Points, in no order, along strands that fork, close into loops and pass close to each other.
In the rows, 100 means zero.
Two points are linked if the straight distance between their rows is under 60.4. Some points are linked to none.
Z808: [ 89  69  99  72  97  92 120  89 121 120 108 107  97 102  98  94  95 123
 108 105 119 101 104  97  70  97]
Z21: [109 126 108  87 105 109  85  63 107 119  63 101  97 125 140 119  90  90
 108 128 113 120  66 104  65 108]
Z888: [ 80  85 102  92 113  98 120  85 106  92 100  90  85 113  99  90  80 102
 102 122 114 111 128  93  78 103]
Z724: [101  93 115  83 107  91 104  88 126 124 106  89 101  87 124 107 118 128
 137  74 117  83  72 111 109  97]
Z491: [100  66 110  73  93  83 110 100 147 131 118 102  95  82 106  95 117 138
 134  73 121  78  66 113 104 100]
Z84: [ 94 104 104 102 105  86  99 122  89  98 104 116  99  97  92  91 100 106
  98  88  75  80  95  89 117  94]
Z532: [125 105  81 116  86 100 106 119  84  92 104  80  93  94 110 118 120  81
  73  76 100 112 124 106 119  95]
Z216: [ 91 104 119  85 108 101  95  95  86  96 100 114  96 110 104  68  81 111
 100 126 101 115  97  98 115  95]
Z19: [129 116  89 129  96 129  84 107  66  74 115  73 111 108  99 126 103  76
  72  82  77 119 120 110 115  91]
Z88: [106 120  92 101  76  98  86 118  92 109 115 100  97 109  99  85  97 101
  84 102 101 116 109 108 121 102]
Z817: [ 92  87  81 100  89 108 102  76 124 106 108 112 102 121 105  99  97  95
  92 114 146 136 124  88  60 108]
Z514: [ 99 101  81 110  94  94 103  81 116  92 111  97 103 114 102 127 103  83
  96  90 121 127 130  86  89 103]
Z253: [ 70  63 116  81 101 109 119 103 139 126 113 107 105  86  98  81  78 140
 128  93 101  63  85  90  90  96]
Z10: [ 83 100  99 106 108  88  87 131 113 101  98 101 108  70  65  94 123 102
 108  83  71  49  80 101 119  97]
Z587: [104 110  82 121  95 117 106  95  80  83 102  93  92 115 116 109 104  74
  60 107 122 124 141  96 108 109]
Z904: [ 91  90  90 111 105  74  97 111  97  91 106 106 106  97  77 106 112  91
  93  83  82  87 107  93 105  90]
Z867: [105 108  76 113  97  89  97 110 109  89 113  94  95  98  98 125 118  83
  91  86 104 119 143  95 106 102]
Z105: [ 87  98  99 120 110 103 104 100  77  76  94 101  97 111  81  85  87  82
  84 110  96 101 128  88 113 100]
Z30: [ 70  75  76 109  92  80 100 134 127  96 104 109 116  73  70  77 108  76
  91 103  87  87 118  95  96  96]
Z884: [123 113  93 106  83  93  83 128 103 108 110  95 108  72  87 104 130 108
 104  67  82  79  78 119 140  88]
Z882: [138 137 104 107  89 133  79  95  69  99  85  70  92 113 135 129  96  95
  80 103  91 123  82 114 113  95]
Z100: [137 126  98 104  84 126  89 101  86 103  91  58  96  99 135 122 110  93
  77  83 100 118  99 116 125  83]
Z660: [107  99 109 105 125 105 108  61  79  82  92  98 100 126 106 111  73  89
 104 122 112 134 116  86  71 105]
Z113: [114  98  95  79  98  95 100  69 126 126  82  85  94 114 129 126 104  98
 113 107 129 130  93 100  76  99]
Z789: [100 110  86 125  82 105  86 138  77  88 111  96 113  77  72  88 109  88
  76  91  68  77  96 107 124  89]
Z171: [105 114 108 107  97  88  95 115  93 106 110  90 111  85 101 105 120 111
 118  64  89  77  80 113 127  98]
Z826: [101  84  76 106  75  72 107 128 122  96 105 100  95  80  89  95 123  79
  83  79 106 102 122 109 112  94]
Z70: [108  98  84  88  83 101  94  66 123 116  90 105 103 121 108 117 106  88
  98 112 135 138 104  98  69 106]
Z47: [105 110  91 129 104 119 106 102  65  61 103  95  93 106  97 103 100  72
  63 104  96 107 140  91 113 102]
Z274: [ 83  79 114  92 118  93 127  98 101  86  93 104  86 107  84  83  75 112
 108 115  93  90 114  87  72  98]
Z76: [105 124  99 100 105 107  77  59 108 104  77  90  99 128 121 127  89  86
  97 133 116 131  92 100  74 106]
Z924: [ 92 100 103  82  90  91  95 107 103 115 104 100  91 112 116  75  88 103
  89 112 107 116 106 106 118 100]
Z558: [ 83  92 122  95 121 100 110  89  96  97 110 123 102  96  82  96  91 137
 127  99  89  61  78  85  79 102]
Z829: [110 127  96 107 117 117  84  59 111  90  63  92  91 137 138 120  76  60
  92 138 119 142  99  95  52 113]
Z480: [ 90  98 113 108 116 106  99  92  69  79 107 119 113  98  65  93  89 110
 117 109  74  86  89  92 103 101]
Z156: [ 98  96  94  93  78  77 111  98 122 112 114  86  90  83 101 111 120 108
 108  79 112  89  94 106 117  99]
Z622: [ 95  73  84  80  84  84 127  90 129 119 103  93  85 102 102 109 108 104
 104 100 128 105 120 104  77 105]
Z336: [ 88  72 102  94  99  86 114 129 142 119 104 112 103  66  80  85 113 116
 135  68  93  55  74 101 102 104]
Z220: [109 112 112 112 116 116  92  86  53  56  98 112  95 118  88  98  76  94
  95 125  80 122 112  96 112 101]
Z254: [ 81  81  89  93  96  77 102 115 105 103 120 120 111  84  64  78  88 114
 101 113 100  86 104  98  78 103]
Z155: [108 109 121 108 111 114  82 119  55  73 100 111  97 106  90  83  88 110
  85 112  72  96  97 103 136  86]
Z273: [ 97 101 114  83 105 100  94  91  86 115 105 107 111  95 107  98 103 117
 117  98  99  89  80 105 111 100]
Z697: [109 119 120  93 110 102  87 103  69  95 101 105  98 109 117  87  91 113
  88 103  83 110  93  98 129  86]
Z796: [ 86  71 122  73 102 116 117  95 138 133 107  98  91 101 115 101  82 149
 133  95 108  73  82  93  77 100]
Z304: [116 115 104 106 112 110  98  82  65  87  88  84  97 114 109 122  94  86
  96 103  90 110 109  92 111 101]
Z204: [120 120 106 117  93 113  93  94  57  80  99 113  99 123  95  93  83  88
  84 124 101 135 114 102 102 107]
Z256: [123 129 117 104 116 116  86  74  62  95  83 100  98 125 111 122  91 104
 110 112  86 113  88 101 105 109]
Z376: [106 120 126  91 122 107  93  70  80 101  80 106  97 127 123 115  84 119
 124 121 101 114  77  96  81 103]
Z777: [ 75  78  82  99 106  67  88 141 123 110 107 123 119  58  58  74  97 102
 110 105  74  56  71 101  85 108]
Z836: [133 141 101 117  92 132  79  83  69  88  76  92  99 127 133 120  80  78
  78 118  98 139  97 103 100 104]
Z614: [102 114 120  82 111 109 100  91  86 125  90  99 100 100 128  94 118 131
 115  97 109  80  73 117 124 110]
Z200: [125 111  89 118 103 116  92  75  70  91  94  87 104 118 117 127  99  69
  79 100 115 129 123  96 102 106]
Z407: [ 81 100  95 127 101  92  88 113  80  65 106 118 101 100  66  91  89  87
  80 112  78  94 123  92 109  97]
Z848: [ 63  58 114  86 109  98 121 125 123 103  93 109 100  88  77  64  80 106
 112 111  86  77 108  90  95 101]
Z642: [129 127 106  91 101 118  87 107  82 116  98  80 103 102 124 109 116 105
 103  85  96 106  90 114 127  88]
Z900: [ 95 106 104  96 111 101 102  76  87  94  95  85  93 118 105 107  85 101
 104 117 107 114 113  90  91 103]
Z736: [125 137  98 125  92 140  80  97  64  71  99  97  95 128 109 112  82  80
  67 115  92 140 117 104 105 103]
Z139: [110 117 100 115  80 119  87 130  78  92 105  79 103  85  98  98 107 102
  75  76  72  76  89 110 139  87]
Z690: [129 131  99  96  78 109  79  78 109 118  88  78  96 117 129 123 120  86
  98  93 112 128  77 115 102  97]
Z425: [ 84  89 132  80 114 110 125  82 115 116 102  99  92 117 112  82  80 131
 127 107 106  80  85  88  84 102]
Z916: [ 86  86 132  91 129 103 126  88  97  91  95 104  91 108  94  91  78 130
 130 106  91  75  92  82  75  95]
Z696: [ 68  67  81  95  89  91 126 114 128 102 109 101 107  78  75  84 107  85
 101 103 104  87 122  98  90 100]
Z450: [108  96 108  95 110 118 106  54  97  92  75 112  95 130 118 106  66  85
  99 136 126 136 108  84  63 107]
Z320: [ 86  89 112  85 113  97 111 112 100 116  96 104 110  87  98  79 105 125
 126  85  96  66  82 108 113 107]
Z866: [106  99  81 109  75  88 109 141 102 101 105  83  87  80 105  99 118  82
  80  76  97 103 117 117 129  90]
Z979: [ 98  73  93  79  76  71 108 103 146 125 121 101  95  75  96  95 120 116
 112  82 114  88  73 117 119 100]
Z131: [101 118 124  81 110 105 100  65 112 118  85 106  89 124 135 112  83 118
 122 123 108 111  69  94  64 110]
Z365: [ 99  82 109  80 105 113 113  62 119 118  80 107  93 130 123 100  75 100
  97 121 127 122 104  82  69 101]
Z305: [ 96 105 119 108 106  98  92 130  72  86  94 127 103  91  84  66  88 100
  92  99  67  77  91  94 128  98]
Z749: [105 120 114 104 119 114  92 125  83 103 106  96 112  76 112  95 125 123
 113  70  74  59  76 109 129  96]
Z94: [ 82  80  88 102 109  79  98  95 103  81 106 105  97 103  77 105 105  99
  83 102 104 100 126  93  84  95]
Z384: [ 82  73  92  83  96  76 106 128 115 116 113 120 106  69  70  74  92 121
 108 104  88  61  84 107  92 107]
Z585: [ 95  78  88 100  81  82 127  94 135 105 104  84  91  86  94 117 118  92
 111  79 125 101 119 102  99 101]
Z907: [ 92 100  79 108 103 111  97  78  96  86 103 119  98 120 102  98  99  84
  82 129 134 137 139  96  80 113]
Z803: [ 79  78 109  93 124 102 111 126 115 112  96 122 117  69  82  70 111 130
 136  82  87  40  74 104  97 106]
Z31: [ 84  96 120 106 125 105 106 106  83  88 103 137 117  81  69  83  96 125
 128  96  70  58  79  88  97 107]
Z405: [111 105  87 132  95 113  86 108  63  70 109  99 105 110  80 112 102  80
  70  89  81 111 125 105 110 100]
Z472: [ 88 109 120 100 124  99  99 130  87 102 104 115 110  77 107  78 116 131
 123  85  85  54  76 115 125 110]
Z260: [ 95 111  74 130  77  97  86 136  96  83 114 103 102  86  67  91 112  80
  78  90  89  93 117 108 110 100]
Z37: [ 98  83  84  84  87  76  99  94 107 112 117 120 110  91  76 104  93 121
 102 106 111 102  98  99  80 103]
Z852: [113 100 100  94  81  83 112 114 118 108 109  76  84  83 120 106 129  97
  92  71 103 101  95 116 129  85]
Z190: [ 84  67  84  93  76  87 117 114 146 116 119 107 109  78  68  88 112 101
 108  85 105  86  99  96  92  97]
Z943: [135 133  90 105  92 112  86  75 111 106  78  70  97 116 144 131 112  61
  87 103 119 141  87 105  89  97]
Z478: [119 122  99  90  91 102  97  80  91 114  98  83 100 108 108 118 123  96
 105  90 105 113  92 108 106  96]
Z877: [121 113  91  95 108 100 100  69 119 104  90  71  92 116 143 131 104  71
  96 103 127 140 107  98  84 101]
Z999: [ 79  75  76 102  86  68  95 153 137 110 101 114 113  60  64  76 109  78
  98 103  82  68  88 102  97 105]
Z671: [ 98 100  74 125  80  76  95 139 115  88 107  99 106  72  67 100 125  70
  82  74  88  84 104 108 116  95]
Z714: [105  92 118  77 114  98 108  75 124 125 108  85 101 103 127 108 107 120
 124  91 113 103  77  99  86  92]
Z475: [103 121  91 116 107 121  94  81  84  75  92 105  90 123 119 108  87  78
  80 143 131 146 135  96  83 117]
Z733: [ 68  71 102 109 111  87 106 129 116  94  90 118 114  77  72  78  89  90
 109 101  78  79 108  82  94  96]

A tip is a point with one link. Name the tips that can be reached along the links from each point below, in the order of the rows.
Z642 => Z220, Z475
Z622 => Z514, Z848, Z139, Z190, Z714
Z749 => Z884, Z336, Z614
Z904 => Z88, Z94

A piece is two or more points that can be reached from each other along the links. Count, over all rows, the pieces, the separate loops (a circle has one, a figure eight two, a Y none), the forks (points with three links) and the tips (points with one).
pieces => 5
loops => 0
forks => 8
tips => 18

A fork is a point with three links, a tip a point with one. Leave the first point through the second and follow the links. Name the first fork or tip that comes.
Z70, Z113 => Z220
Z88, Z924 => Z94
Z94, Z904 => Z88
Z836, Z882 => Z475

Name the points in between on the shortest way along the links from the first point to the second, in order.
Z622, Z733 => Z808 > Z37 > Z254 > Z384 > Z777 > Z999 > Z30
Z253, Z76 => Z796 > Z425 > Z916 > Z274 > Z888 > Z900 > Z304 > Z256 > Z376 > Z131 > Z21
Z907, Z642 => Z817 > Z70 > Z113 > Z877 > Z943 > Z690 > Z478
Z450, Z480 => Z660 > Z900 > Z888 > Z274 > Z916 > Z558 > Z31
Z220, Z690 => Z204 > Z736 > Z836 > Z882 > Z100 > Z642 > Z478
